Points, in no order, along strands that fork, close into loops and pass close to each other.
In the rows, zero is written as 128.
Two points are linked if the straight distance between their rows is under 49.8. Some points are linked to none.
J_886: [ 97 125 136 115 171 105 130 140 174]
J_471: [111  75 127 161 121  97 138 106 118]
J_309: [119 129 132 111 179  73 137 117 149]
J_527: [127  93 120 167 106 200  97 134 146]
J_257: [ 96  87 113 147  80 176 109 164 129]
J_361: [ 66 140 103  91 151  91 128 151 167]
J_890: [159 113 145 140 179 166  93 112 169]
J_453: [102 128 116  87 141 108 105 160 141]
J_739: [124  79 126 154 112 119 132 124 106]
J_774: [ 99 113 123 176 159  83 171 102 146]
J_781: [106  80 120 152 100 160 111 150 136]
J_198: [113 104 113 124  98 135 122 151 104]
J_179: [122 180 107  93  66 143 146 129  97]
J_291: [124  97 146 199 171 120 144  90 164]
J_697: [121 186 103  65 101 136 120 162 108]
J_472: [178 137 128 127 134 100 142 109  75]
J_504: [126 172  89 109  67 125 127 135  92]
J_55: [139 121 153 127 196  92 136 113 154]
J_13: [159  97 148 153 148 115 136 113 107]
J_480: [ 93 118 106 165 145  61 170  92 126]
J_342: [155 128 163 110 199  95 126 122 149]
J_68: [183 164 119 126 115  87 136  95  77]
J_246: [127 163  77 104  76  97 102 138  97]
J_300: [129 169 102  72 115 121 115 158 106]
J_838: [135 141 106  92 116 108 117 146 101]
J_621: [ 98 117 132 106 157 106 119 147 156]
J_831: [125 103 135 165  96 196 121 145 127]
J_951: [100  94 111 175 130  61 162  82 117]
J_460: [173 132 159 123 195 155  95 129 164]
J_556: [108  81 122 142 110 133 118 143 125]
J_96: [133 144 148 135 102 205 128 150 131]
J_651: [125 109 137 132 128 170 103 155 146]
J_637: [136 147 155 145  93 222 142 131 141]
J_988: [151  86 155 191 170 118 136  87 149]
J_792: [156 139 153 143 105 156 165 120  88]
J_456: [176 203 132 100 103 106 154  91  86]
J_90: [ 76 133 112  68 144 100 112 168 164]
J_669: [157 161 120  91 136 107 127 135  93]
J_653: [119  79 123 168 126  84 152  91 111]
J_149: [111  93 131 146 136 158  99 141 168]
J_563: [167 186 149  93 122 125 163 108  89]
J_615: [ 67 107 111 105 120 125 107 161 163]
J_194: [140 164 181 113 100 181 163 118 123]
J_818: [116  85 113 164 122 196  86 118 162]
J_613: [104 109 132 194 172 103 163 104 160]
J_689: [162  86 156 165 157 115 131 107 127]
J_795: [108  82 113 171 133 181  96 104 183]
J_972: [173 178 136  90 141 117 141 127  86]
J_580: [125 147 116  92 173  57 129 117 141]
J_503: [148 178 172  93 114 160 166 119 114]
J_753: [ 87 111 109 121  74 168 118 173 113]
J_947: [143 108 147 128 152 129 116 140 130]
J_573: [153 131 160 105 193 122 108 140 161]
J_912: [136 122 131 107 152  97 121 132 122]
J_861: [150 110 146 147 159 156 104 128 154]
J_696: [140 151 176 128  91 202 155 116 135]
J_827: [140 143 112  84 158  73 119 123 122]
J_858: [ 75 146 121 120 173  98 140 148 179]
J_164: [156 191 166  75 119 145 163 113 110]
J_502: [154 167  80 138  75  63  94 122  96]
J_661: [ 95  82 128 163 133 140 116 123 171]
J_325: [113 195 112  71  71 144 135 141 107]
J_955: [ 86  87 121 184 133 155 120 113 185]
J_39: [169 190 114 115 102 100 139 108  81]
J_629: [160 109 135 140 137 110 140 112  83]
J_315: [131 124 135 128 119 176 116 163 130]
J_911: [136 108 136 164  89 182 136 138 106]
J_377: [ 96 110  96 115  84 136 119 162 103]
J_357: [148 165  83 120  84  84 104 125  93]

A fork is a point with three links, a tip a point with one. Leave the first point through the second and follow the links. Name the first fork or tip that comes.
J_689; J_13 -> J_563
J_795; J_818 -> J_911
J_480; J_951 -> J_556
J_697; J_325 -> J_502

How many points has the smallest loop of links through each point below? Write none if it is on no loop.
J_861 -> 11
J_753 -> 6
J_621 -> 6
J_955 -> none

Name the points in between on the shortest way along the links from the first point to the second, in order.
J_291; J_629 -> J_988 J_689 J_13
J_661; J_831 -> J_955 J_795 J_818 J_527
J_861; J_55 -> J_890 J_460 J_573 J_342
J_988; J_774 -> J_291 J_613
J_912; J_309 -> J_827 J_580
J_795; J_96 -> J_955 J_661 J_149 J_651 J_315
